Each row is a point on a landscape with many peaks, with its height.
From any point a climber steps to the highest of the 2 points nearest to it. It stops when none of these is higher. Distance is the straight distance between rows; heights are no part of it.
(539) (h 440): [ 60  37 -39  13  31 -56  14  35  16  20  33  -3  32 -13  35   4  43  15
  39  -3  57  -6]
(1464) (h 692): [-11 -46 -10   1 -15 -19  11  15  12  15  22 -10  43  43   9  -5   9  -9
  17 -12  16  14]
(1518) (h 396): [  8  -8  48  -1 -35   1  63 -48   4  -7 -16  11 -48 -17 -34  41 -24  20
  -5  -8  -3  -3]
(1760) (h 552): [-45  -8 -39  -8 -18  28 -26  25 -29 -17  -2  -1   0 -16 -15 -16 -11 -13
  -2 -67 -13  35]
(1462) (h 483): [-25 -11   8  -8  19  58   7  38 -16  -5 -32   2 -37   2 -32  20 -14  20
  18 -46  -2   1]
(1864) (h 181): [-20 -75  10  15 -23  -3   4  16  15  76   6   2  15  10  15 -14  -8 -28
 -20  -4  23 -53]
(1374) (h 327): [ 29  23  21  29  -2 -18  19  10  13  31  -7 -15  30  14   8 -34  32  38
  48  18  39  21]
(322) (h 133): [-12  -4 -18  22 -11 -37  34 -26  -8 -37  12   9  17 -52 -52   2 -14 -38
  -2 -42   7 -25]
(1282) (h 294): [ 46  23  33  21  37 -32  -1  28 -11  28  -8  -6  12 -11 -20   0   6  30
  61  36  46 -19]
(123) (h 405): [ -2 -34 -13 -27 -45  18 -19  28 -27  13  16 -15  33 -16  -4  22  16  -1
 -16 -16  27 -10]
(33) (h 579): [  9  53  19 -27 -15  53   5 -11 -30 -27 -18 -24   5  -9  11  12  13  17
 -28  -8 -41  15]
(905) (h 487): [ -4  -6   7  -7 -27 -17  18  -4  16 -50  17 -24  -6 -41 -20  13  47  11
  36 -49  33  -7]
(1140) (h 546): [-20  14 -68  17  34  18  37 -74  32  24  11  40 -27 -40 -24  -1 -71 -19
 -46  57  -9  18]
(1817) (h 549): [  6  49  16  -1   7  13 -11 -40 -13 -50 -11 -14 -22 -14  -1  38   3  15
 -54 -16 -52  17]
(466) (h 261): [ 44   3  12 -25   2  -8   8  16 -32   9  -6   3   9 -43  -6 -19  -9  13
  42  20  47  13]
(1207) (h 495): [ 58  10  21  26  -7   0 -18  -2  -7 -43  -4  12   0  36 -13  99  15  42
   1   7 -29   0]
(553) (h 176): [-15  28   0  42  55  -8   0  15  14   6 -22   3  27  62 -30 -23  12  -1
  12 -19  11  28]
(1082) (h 137): [-33 -15  19  20  21   3  13  -7  10  17 -46   9 -36  23 -40 -18 -42 -20
  48 -26  12   6]
(1504) (h 419): [ 16  54  -8 -47   4 -14  -6 -15  10 -26  20 -37  25   5  31  24  56  29
   3  19 -28 -76]
(961) (h 457): [ 10  19   8 -25  30  59 -10 -17  -8 -39 -27 -17 -57  36  45  -5   4  23
  47   9 -38  19]
(1970) (h 345): [-22 -13  36 -37 -13  10  11 -26  10 -30 -20 -23 -48  30  -8  -3  -1 -16
  34  -1   5 -60]
(1647) (h 462): [ 47  -6   6 -31 -10  12 -56  23 -52 -28  16   4   9  -1  19  58 -26  -5
 -54  46 -35   7]
(1675) (h 226): [-26  12 -11  32 -34   9   6  -7  46  27   4  14  18  35 -20 -66 -13  12
 -18  28 -26  60]
(511) (h 370): [ 33  30  21  15  11 -15  23 -37  10  -2 -23  10 -17  45  13 -19   8  20
  53  21  19  38]
(1343) (h 567): [-12  -1 -12   7  18  25   9 -12 -22  48 -18   6   6 -29  47 -37  15 -12
  -7  -8  23  35]
(968) (h 244): [-48  24 -12  45 -19 -50 -83 -15  29   1  12 -21  -4  -8 -25 -30 -15   7
  -1   1   7  64]
(923) (h 398): [ 44  60 -21 -23  -7 -53  28 -51   6 -40  11   6 -12   6 -17  -8   1  21
  27  44   9  46]
(1924) (h 268): [-26   9  24  22  11 -46 -36 -10  14   7  -2 -26   3  16  -5 -15 -23 -20
 -33  -1   1 -12]
(1624) (h 628): [-19  -4 -32 -21  24  28 -51  47 -26 -20 -10  -3   0  -4  16   1  42   9
   5 -14  15  17]
(1499) (h 392): [ 18  26  26  24  19 -32 -22  35  67 -52  18 -18 -56  -5 -26  48  49  23
  38 -19  -2 -81]
(462) (h 152): [ 17  53   9  -6 -22  -3  33 -50  -4   4  -3  17   0 -17  -1   2 -24  22
 -27  40 -34  42]
(1157) (h 216): [ -5  49 -27  49  45 -34 -53 -20   0 -20 -16  -1   1 -36 -15  11  -7   5
 -40 -10  17  70]
(583) (h 424): [ 26  29  12  35  28   0 -41   9 -22  22 -11  17  -1 -15  -4 -31 -28   0
 -20  39 -22  50]
(1435) (h 498): [  7  17  33   2 -27 -42  29 -15  18  18  10   9  19   2 -62 -15 -48 -10
  -9  21 -10 -13]
(710) (h 56): [-16  42 -25  12  25 -17 -15   6  -9  12  14 -29  54 -18  45 -47  42 -16
 -28  11  25  35]
(778) (h 93): [  3  -3  -8  36   0 -31 -34  68  -8  14  40  -7  59  16  11 -61   4  -2
 -13  15  -3   4]
(768) (h 218): [-31  22 -10  13 -21  35  60 -14  26  41   3  24   8   0 -23 -50 -25   9
 -21  21 -43  36]
(1522) (h 490): [ 20  55  22  11  42  13 -18 -28   7  -2 -40 -10   4  10   6  35  55  60
  31  41 -11 -64]
(1176) (h 256): [ -9  -4  24  51  15 -20  -4  23   3  62 -20   9  14 -29 -20 -61 -25 -16
   5   1  30 -10]
(55) (h 615): [-18  20 -39 -19  45  -5 -30  20  -1 -71  18 -29  22  28  28   7  62 -20
   4 -37  10 -16]
(1337) (h 532): [ 27   0 -62  -1  23  26  45 -61  24   9  26  59 -41 -12 -20 -15 -63 -19
 -11  69 -37  33]
(418) (h 170): [-28 -68   9   5 -74  14   7 -28  17  51   4   0 -49  16  -5  33 -42   1
 -12 -15 -22  -2]
(990) (h 646): [ 25  82  11 -34  -9   4  19 -17 -42 -31 -12 -14  53  -5  -2  -5  22  35
 -14   8 -14   1]
(170) (h 527): [-15 -14   3  14 -57 -31  27 -50  30  26  17  26  -6  30 -46 -24 -42 -16
   9  47   8   8]
(934) (h 621): [ -3  30 -12 -14 -33 -16 -22  13  -4 -28   7 -11  56  70 -12 -23   9   3
   3   1 -29  27]
(684) (h 454): [ 32  71   4  -5  14   2 -25 -17  25  -2  11 -13  30  15  30  28  76  42
  38  37 -23 -56]
(859) (h 426): [ 24 -44   5 -44 -56  29   8  13 -34  18  -4  30  -3  -2 -15   4 -59 -13
  11   8 -23 -10]
(1802) (h 597): [ -7  27  -4 -27  39  62 -41  28 -27  -8 -34   2 -14  -4  55 -17  50  17
   6  17  12  32]
(1620) (h 427): [ 30  42  30  15  27 -19 -29   3  20 -48 -14 -17 -10   5 -60  49  24  33
  29  -9  -9 -66]
(1212) (h 118): [-12   0   6  32  18 -40  25 -29   2  -3 -19   4 -28 -25 -52  -7 -29 -35
  28 -32  28 -21]
(1193) (h 115): [ 21  11  -2  12  25   0  10  64 -23   2  25   8  63  15  -3  32  16   3
 -35   1   6 -21]
(492) (h 493): [  8   7  22 -28  19  41  -6 -19 -16 -91 -17 -17 -54  -9  26  12  -1   4
  11 -16 -35   6]
(382) (h 135): [ 10   7 -14  10  -6  -4  50 -22 -21  20  13  35  24 -28  -6  68 -15   5
 -67   3  -8  33]
(402) (h 219): [-12  -6 -27  32  23  -2  -7   6 -27 -21 -21   9 -16 -74 -17 -16   8 -11
  25 -65  53  18]
(763) (h 314): [-40 -23   3 -45  -5  32 -34 -20  -8  24   3  -8  -2   5  59 -28   9 -25
 -29  -8   6  -3]
(1819) (h 461): [  5 -43  46  -6  -8  55  27  33  -4  56 -30  26 -20 -15   1  30  -7  27
   3  18   1 -26]
(1606) (h 563): [-19  -7  27   4 -61 -43   8 -55  34  18   8 -27 -20  20 -27 -11  -6  -5
  21   4  17   0]
(1743) (h 451): [ 37  66  20   7  27   2 -31 -12 -34 -17 -20   5 -15 -32  -8 -18 -40  17
  -8  27 -35  29]
(1859) (h 297): [  8 -12 -22   0 -18  -5  25 -78  18 -17  21  18 -19  22  48  41   3  12
 -25  21 -20  57]
(1519) (h 344): [ 25  36 -33 -27 -29 -31  16 -78  19 -18  18   6 -16 -12  13 -41  18  15
  26  57  25  65]
(1512) (h 619): [ 24 -13  26 -11 -38 -31  16  -4  21   6  -5 -24 -15  38 -12  13   9   9
  47  11  31 -15]
(1010) (h 165): [-12  33  -7 -26 -32  28  36 -32   5  19  -1  25 -11  13  15  -1  -7  20
  -2   9 -43  52]
(1623) (h 142): [ 19  24  14  34  10 -14  27 -43   7  13  -1  23  23  20   9  36 -16  16
 -51  35 -29  25]
(1651) (h 191): [  6 -93  -6 -52 -27  40 -12  16 -32  22 -15  45 -16  -8  29  33  -6 -24
 -12  21  -3 -53]
(1625) (h 85): [  4  27 -18  17  15 -44 -44  50  31  17  56 -33  51  30  23 -14  25  -2
   2   0  12   0]
(865) (h 545): [-15  15  16   6  31  72  -9  32 -13  30 -33   4 -26  26  30 -54  10  35
  23   7 -44  27]
(1902) (h 696): [-22  51  -6   6   7 -20  28 -29  -4 -25  -5 -30   2 -46  -3 -33  23  -6
   3 -38  33  22]
(644) (h 303): [-41  15   5 -56  24  29 -10  52 -22 -13 -32 -13   2 -36 -23 -10  19  -9
 -10  -9  22 -51]
(213) (h 201): [-25 -42  30   5 -23  53   8  19   7  44  -2   8 -36  25 -20 -27 -48   5
  20  -6 -64  17]
(219) (h 380): [ 19 -20  56   1 -11  14  33 -39  37 -12  -8 -15 -58  -9   6  66   9  26
  -8  -2   5 -44]
(792) (h 357): [ 13   1   9 -63   6  19 -22  16 -23 -90   7 -20 -10  -9  11  31  24  -9
 -24  -4 -14 -53]
(1686) (h 174): [ -2 -28 -53  12   3 -16  49 -22 -24  29 -33  44  16 -13 -14 -16  -5 -22
  22 -25  27   5]
(341) (h 547): [ 52  53  30  -4 -14 -35  -6   3 -25   8  16   6  50 -37  -7  -6 -14  -3
 -47  50 -13  16]
(1671) (h 255): [-32  -3  16  57  -2 -54 -68  -8  23   6   2 -17 -25   8 -42  -4 -36   2
  -8 -16   5  20]
(1018) (h 393): [ 15  -1 -24  -1  54 -39   5  22  -6 -24  29 -15  -2 -45 -26  14   6 -32
 -14 -41  33 -72]
(587) (h 186): [  5 -92  -3   0 -19  21 -11  17 -20  56   0  28  17   2  48  15   4 -32
 -30   7  11 -53]
(1340) (h 413): [ 30 -26  15  -4  43  25  -7   5 -22   9  -8  16 -56   0  43  -8 -26  -3
  13  23 -10  22]
(890) (h 210): [ 11 -22  48  38 -19 -37 -21  43  35  43   7 -13   9  43 -38 -36  -5  38
  45  31  17 -41]
(247) (h 312): [ -5  21   8   4   1  12 -18  40  42 -91  17 -36  -7 -25 -15  51  71   6
   3 -36  -9 -39]
(758) (h 496): [ 52  49  19  -7 -27  -9 -36   9 -63   3  -7   3  20 -57 -21   1 -28  32
 -22  43 -22  47]
(1440) (h 265): [-24 -16 -14  28 -27 -14 -51  16  -8 -16   4  -3  -4 -52 -26  30  -8  14
  -5 -36  26  53]
(1553) (h 156): [-29   3  -2  38  38 -30  28  -7  23  10 -10   7   0  58 -30  -5 -11 -12
  51 -30  18   6]
(495) (h 515): [ -7   0  15 -15  17   9 -30 -21  30 -22 -18 -38 -14  48  20  27  42  33
  13  11   1  -4]
(353) (h 306): [-43 -23  46  -2 -28   8  13   4  25  18  -2 -12   7  57 -28 -50 -53 -32
 -19  -4 -31 -36]
(188) (h 520): [ 12  21  15  -7   3  34  -8 -15 -15 -48   1 -39 -72 -54  33  29 -15   6
 -21 -11 -46  22]
(1413) (h 441): [ -8 -16  -3 -13  -6 -14 -27  12   1 -18  -2 -25 -11 -23 -16 -11  -1  -1
  28 -33  42 -26]
(1644) (h 524): [ 40  45  34  16  52  -6  -8  -7 -10  11 -22  -4   8 -10  31  -3  32  36
   2  46   8 -44]
(775) (h 523): [-16  26   9  42  18   5 -10   1 -13  -9 -25   4 -38 -36 -32  33 -46   4
 -34 -16 -26  27]
(1685) (h 505): [ 32  34 -26 -25   0   3  51 -76  29 -12  18  33 -20  -3 -31 -12 -54 -18
 -15  76  -9  10]
(401) (h 491): [ -5 -26  27  -7  24  28 -19  11  32  24 -29 -14 -18  31  41  19  38  37
   8  35  -4 -16]
(782) (h 639): [ 17 -52  -7 -11 -21 -22  -5   1  -5  -5  16   5 -10  60  -7  -3 -29  -9
  44  11  13  13]
(1188) (h 415): [ 25  43  -2 -14  10  26  -6 -30 -17 -27 -12  -3 -26  35  27 -26 -13  21
  44  14 -12  60]
(714) (h 321): [-28  -8  53 -16 -12  28   9 -13  31   0 -21 -12  -7  68 -14 -12 -28 -14
   8  -4 -12 -64]
(459) (h 197): [ -4  43 -15  51  42 -35 -29   2   0 -25 -18 -15  16  15 -35  12  12  10
   6 -23   8  45]
(446) (h 336): [-24  21  -7   2  27  31  13  29 -10  -9   0  -9  47  39  30 -11  43   4
 -37  -8 -10  20]
(569) (h 72): [ -4  45 -33   5  33 -22 -26  19  23  13  13 -54  31   5  46 -29  57  -8
   1 -23  21  -2]
(689) (h 199): [ -4 -73   8 -55 -35  31 -29  60  -6  14 -17  39 -15  12   8   7   1   4
  21  36   6 -38]
(1896) (h 203): [  1 -19  12  -3 -34 -47 -37  57  44  31  27 -33  20  28 -18 -27  -2   5
  43  30  24 -43]
(303) (h 367): [  4   7  -9   2  10 -58  13  29 -14  24  26   2  30 -20 -35  29 -27 -33
 -14 -21  26 -60]
(1224) (h 316): [ 28  30 -13  -7  12  35  -3  54 -26 -10  -1   1  49  16  32 -40  32  14
   1  21 -10  45]
(45) (h 366): [  3 -17  45 -12   9   6 -16 -30   9 -13 -12 -16 -57   2  -3  29 -26  12
   1   5  -5 -62]
(269) (h 570): [  1  40   3 -20 -27 -29   8 -32   2 -20 -12 -44  -4 -22 -17  -7  49  30
  40 -16  36   7]
(82) (h 279): [-28 -36 -39  28 -29  -4 -52  -8  18 -16  11  14 -33   0 -22  36 -20  -5
 -10 -25 -22  77]
(1430) (h 385): [ 23  22  32 -57  -9   5 -13 -19   2 -66  -8 -33  -6  10  34  20  41  23
  -4  30 -20 -47]
(817) (h 589): [-50 -12 -29  -8  14  57 -28  41 -48  13 -22 -16   5 -37   9 -19  14 -13
 -10 -46  27  -2]
(842) (h 329): [-24  -3  23 -48 -17  59  13  34 -30  26 -45  -8 -19 -45 -24 -14 -13   8
  18   2  20 -33]
(1788) (h 735): [-39 -24 -44  17   6 -24   6  13  22  25  26   9  61  67   8   2  18 -16
 -21 -10   4  44]
(1567) (h 557): [-15  10  -3  -1 -17 -30 -19 -25  14 -38  10 -30  12  54  -2  24  20  14
  -5  -7 -26  32]
(317) (h 157): [-20 -39  -5  22  -3  21  24 -30   0 -12   8  23 -17   8 -19  52 -26  -7
 -22 -51 -21  -1]
(1045) (h 430): [ 27  14  20  -6  35  36 -31 -27  -1 -16 -24 -16 -61  -1  42   4 -11  27
   2  33  -6   3]
(510) (h 212): [  2 -24 -18  13   5   7  26 -11 -12  35  22  52  10  14  37 -53 -29 -49
 -32   0 -15   6]
(590) (h 445): [ 33 -37  20  -8 -20  57   6  50 -42  35 -13  38  -2  -5 -17  17 -44  12
  16  26 -13 -17]
(1107) (h 200): [ 10 -27 -42  34  23 -10  44  -4 -29  53  -1  64  30 -29  24 -70 -19 -62
 -24   6   1 -23]
(627) (h 518): [-24  54   9   1  42  61   2   4 -19  16 -28 -24 -20  -1  29 -38  14  26
  12  -1 -57  74]
(1220) (h 126): [ 25   3  11  -3   7 -13  30   9 -32   6  -1  -3  29 -22 -11  64   3  13
 -47  -7  16  -4]
(1638) (h 310): [ -1   5 -36   2 -21  -6   3 -75  28   1   8  26 -25   0  25  14  -1  19
  13  53  -1  79]
(1795) (h 230): [-24  26 -24  48  -3 -50 -61 -31  15  21   6  -8   2 -39   2  -1   9   7
 -29  13  27  70]
(336) (h 332): [  -4   -7   -7  -37   22   33    2   26   10 -104   18   -4   -5  -18
  -14   36   79  -21   -9  -23   -4  -68]
(599) (h 522): [ -7 -20 -52  -8  21   2  17   9 -19  43   1   8  50 -20  46 -31  30 -37
   7 -24  33   1]
(1448) (h 416): [ 11   6  16 -17 -11  13  86 -21 -14 -34 -14   9   1   2 -23  58  -5  20
   4 -40   6   0]
(1938) (h 287): [ 18 -39 -19  15  13 -20  18 -61  22 -48  34   8 -28  10  51  51  14 -27
 -27 -19   8  25]
(992) (h 397): [ -8  -9 -24  49  30   6  17 -21  29  24   6  60 -10  11  -6  -3 -48 -15
 -19  35 -22  43]
(1532) (h 343): [ 13   4  -2   3   6 -44  49 -26  16  12  14  25   9  31  -3 -63 -21 -30
  35  21   4  14]
(514) (h 519): [-47  -4 -13 -19 -30   8 -25  11 -11 -55   6 -15   7 -16 -63   0 -26 -18
   6 -66  -9  13]
(1668) (h 521): [ 17  13  12  20 -42 -24 -35  -8  19 -30  13 -23   8  35 -14  59  23  40
   6 -18  -8   2]
(1900) (h 574): [ 25  66  46 -17   9  16  -7   1 -17 -12 -16 -20  36   6 -10 -22  24  33
  17  24  -3 -16]
(172) (h 103): [ 13   9  -8   6   7  -3   5  56 -22 -15  33  11  75  14  -2 -45  -7 -31
 -31   9   0   1]
(600) (h 475): [ 73 -18  21  -7   1   0 -31  12 -31 -58  10  16 -19  -5 -11  86 -30  14
 -16  30 -29   4]
(1394) (h 179): [ 32  11  25 -27 -34  42  41   7 -16   4   1  13   3  29  20 -24 -15   9
   0  34 -53  34]
(1064) (h 298): [ 21   3  10  15  20  23 -30  23  24 -67  -7  -9   4  -9 -13  91  73  21
 -17 -33 -15 -27]
(941) (h 569): [-10  24  18 -21  24  94 -19  43 -25  18 -47   2 -24  -9  14 -24  32  40
  -2  24 -17   2]
(1451) (h 288): [-54 -22 -44  31 -13  -7 -39 -33  26  -3   5   6 -40  28   4  -9  -7   0
  25 -20 -11  74]
(306) (h 282): [ 21  47  -6 -37 -26 -24  70  -7  16   9  28 -23  70  18  20 -12  42  10
 -12  22   5 -18]
(512) (h 229): [-19 -53  19  41  -6  11 -13  35  27  40  -1  27   3  34   6 -75 -31 -12
 -11 -10   4 -14]
(1867) (h 497): [ 40  20 -37 -17  47 -32  44  28 -11 -12  12   3  40  23   3   6  35  -3
  32 -12  30 -15]
(1921) (h 284): [-48 -16   5 -14  43  24  12  50  -9  27 -27   2  -6 -22  -2  -8  25 -16
 -18  -7  48 -62]
(1805) (h 318): [  0 -19   1  26  -4 -41   0 -25  36  15  11  21 -25  43   0 -68 -17  -5
  48  34  13  29]
(1730) (h 378): [-29 -38  -7 -31 -41  11  13   7  -1  47 -12 -17   8 -45   9 -12  27  12
  13 -13  52 -26]
(949) (h 245): [-11   0 -10  47 -20 -10 -13  18  -4 -33  -7  10  -4 -84 -57  12  20  -4
  10 -58  23  52]
(1385) (h 399): [ 18 -21 -19  58  33 -73  48  -4  38  69  31  25  33  12  30   1  -6 -21
   4   1  26 -13]
(1302) (h 302): [-17 -23 -20  45  -3 -32 -31 -48  31  29   5  15 -26  15  20 -35 -18  -3
  26  21  18  68]
(1466) (h 285): [  0  -3   2 -17  10 -38 -41 -19   6  -8  37 -37  -4  -2  49   8  -4 -36
 -30  10  -3 -25]
(994) (h 510): [ 44  39  49 -20 -25 -29  27  -6 -12   4   6   7  32 -10 -25 -12 -35 -15
 -23  48 -10 -25]
(702) (h 464): [ 15  46 -15 -17 -27 -37  50 -72  22 -25  13  21   4  10 -49  -6 -26   5
   8  62   9   4]
(455) (h 449): [  1   1  16  -2  12  13  51  27  -9  -7 -30  -6   1  22 -29  31  -2  16
  37 -31  26 -23]
(239) (h 175): [-46 -59  32   0 -46   7 -12   5  17  62   0 -18  -7  -1  -9  -3 -31 -10
 -28 -16  -2 -28]
(1923) (h 379): [-20   5   0 -32 -19  -4 -17  30 -12  -6   6 -50  50 -12  -4  10  34  -4
 -33 -31  11 -28]
(9) (h 362): [ 34   9  -9 -57 -11 -41  10 -26 -13 -48  33 -29  21  -6  42   6  33  -6
   8 -13  18 -18]
(120) (h 506): [ -9  -2  11  41  34  37 -13  34 -13   1 -17  10 -35  -5 -30  60 -37   8
  -4 -39 -27  36]
(86) (h 271): [ -5 -27  22  40  43  15   7  53   0  60 -34  13   5 -22 -16 -10  -8 -10
 -10   5  37 -38]
(1962) (h 333): [-52 -26  -9 -28  13   0   6   6  14  24  -2 -35   6  14  43 -29  38 -25
 -10 -28  16 -48]
(1561) (h 211): [ -1 -31  13 -54 -29  18  -2  43  -7  -5 -11   2  -6  14 -21  -3  15  29
  27  33  14 -36]
(1722) (h 217): [-64 -17  -4   9 -46  12   0 -30  42  45  15   6  -6  14  22 -46 -15  -9
  -7  12 -35  51]
(1086) (h 301): [-19  -9  13 -25   4   3 -32 -16 -20   1   9   2  10   6  54 -20 -17 -46
 -61  20 -19  -4]
(1878) (h 280): [ 47 -46   2  10   7   0  -6  -9   9 -56  34  -2 -25  -7  52  79  30 -10
 -28 -20   4 -11]
(942) (h 377): [ 22 -11 -23  20 -11 -57  37  -5  31  53  24  25  37  29 -27 -17 -23 -27
  28  16  31  -8]
(1323) (h 562): [ -5  10 -41 -13  40 -11  28  21   8 -43  20  -9  20  19  17  37  49 -12
   8 -52  15 -32]
(694) (h 274): [ 11 -55   2  -4 -24   8 -41 -25  19 -63  21   4 -53  -5  13  48   0 -18
 -16 -16 -16  -1]
(1208) (h 315): [ 18  20 -31 -52 -34 -28  23  10 -22 -14  33 -24  60  12  34  -1  29   9
   0  10  20   3]
(709) (h 209): [-54 -37   2  10 -38  30 -12 -17   4  63  16   6 -37  -6   1 -31 -36 -12
   5   9 -67  34]
(943) (h 407): [ 39  17   5 -64 -17 -31  -5 -28 -38 -50  16  -9  -4 -15  36  -2  -9 -12
  -1  30  -9  -1]
(1324) (h 148): [-15 -30 -13  -7 -33   3  36 -34 -18 -29   9  24 -18 -35 -36  32 -25 -45
 -26 -48 -20  -4]
(634) (h 192): [-13 -29  26 -25 -41  72  28  25   7  10 -16  11   0  53  -8 -44 -26  13
  14   6 -54   9]
(1404) (h 565): [-18  15 -30   8  20  13  52 -56  -7  10  -5  24 -35 -49 -19  16 -37 -15
 -41  14 -27  17]
(1311) (h 163): [-38 -66 -10  37 -26  22  16 -25   7  34 -20  24 -45 -18  -6  55 -32   5
 -11 -50 -16  -1]
(572) (h 354): [-16 -18  19 -27 -33  37   1 -23  -9  31 -36 -20 -36 -60  18 -12   7  22
  13 -16  32 -17]
(1705) (h 460): [  6  24  47  -3   1   3 -13  19   1 -40 -24 -29  -2 -13 -63  43  -7  18
  -5 -18  -3 -52]
(1123) (h 194): [-30 -54  -6 -45 -42 -15 -57  62  45  12  21 -23  -2  33 -17   0  22   8
  30  27   5 -59]
(959) (h 443): [ 48   6  -1 -42 -21   8 -12 -22 -52 -43  27   0 -14 -34  43  39 -12 -11
 -55  19 -22  -1]
(776) (h 484): [ -1 -36 -51 -21   7 -20  11  31 -10  45  18  -9  44 -22  16 -12  19 -35
   7 -36  40 -56]
(772) (h 476): [ 15 -42  49  15  14  64 -18  23  14  46 -36   7 -56  -8  38  14   6  41
  -5  32   3  17]
(1551) (h 220): [-18 -11  37  37 -12  -1 -36  27  42  43 -16  -9  -4  52 -13 -31 -15   9
  17  -1  12  -5]
(933) (h 234): [ 23 -30  -2 -32 -10  10   7  47 -34  10 -20  19  13 -33 -20 -28  15   8
  62   9  46 -33]
(433) (h 489): [-25  -4  25 -24 -28  -4 -16  22 -10 -56   5 -13  -6 -13 -50  19 -18 -13
 -11 -33 -24 -55]
(562) (h 412): [ -2 -36  -3   1   9 -33 -11  26   0 -20  15 -11 -33 -63 -14   9   5 -30
  29 -40  48 -79]
(966) (h 690): [-31   9 -47  22 -25 -48 -52  18  26  -8  38  -7  60  60  -6 -19   6  -9
 -12   6 -25  44]
(392) (h 180): [ 42 -32 -38  12   0  -6  57   5 -48  36  -8  68  45 -19   3 -30 -12 -31
  18  -1   3   9]
(848) (h 450): [ 21 -54 -72   5   8 -37  27  -1  -2  17  18  -9  18 -23  36  15  21 -44
  22 -56  24 -81]
(75) (h 353): [-44   6   3 -20  44  11 -21  36  10  10   1 -32  46  38  18   4  26 -12
 -37 -17  -1 -42]
(635) (h 400): [ 28 -19   9 -27  10  20   9  -6 -43  -7  -5  17 -20 -22  10   5 -48 -26
  -4  10  -2  -7]
(551) (h 414): [ 28  16 -39  55  44 -53  11  27  26  50  46  -9  34 -10  47   9  17  -4
   3  -9  35  -3]
(1349) (h 614): [-30  18 -20 -13  16   3  30 -35 -15  10  -8   1 -15 -43  26  -9   2 -19
 -10 -24  23  22]
(1649) (h 408): [ 10  12  18  62  11   7 -18  -5  14  33  -5  30 -18  19   4 -22 -27  10
 -24  34 -55  57]
(799) (h 671): [-12 -27 -35 -45  22  22 -32  29   2 -59   2 -21  10  25  27   0  50  -1
  29 -47  22   9]
(217) (h 240): [-27 -12   3  36  -9  -4  12  14  17  46  -9  24   2   5 -28 -78 -49 -25
   1 -12 -18  11]
(608) (h 222): [-38 -48   5  48  24  15   3  17 -13  42  15  31  10  13  37 -63 -21 -41
 -49 -24 -13 -23]
(1237) (h 196): [  6  10 -40   6   5   1  31   7 -46   1 -24  35  13 -48 -30  -3  -6  -6
  25 -40  24  17]
(1790) (h 544): [-21  27 -19  28  31  25  28 -19  -7   7 -12  18 -39 -26 -34   5 -29  13
 -22   2 -50  55]

Where does a climber stop that starts at each point below?
(1208) -> (1788)
(1686) -> (799)
(1532) -> (799)
(635) -> (1788)
(336) -> (990)
(569) -> (1675)
(1878) -> (1404)
(890) -> (123)
(322) -> (961)
(1970) -> (1404)
(694) -> (1404)
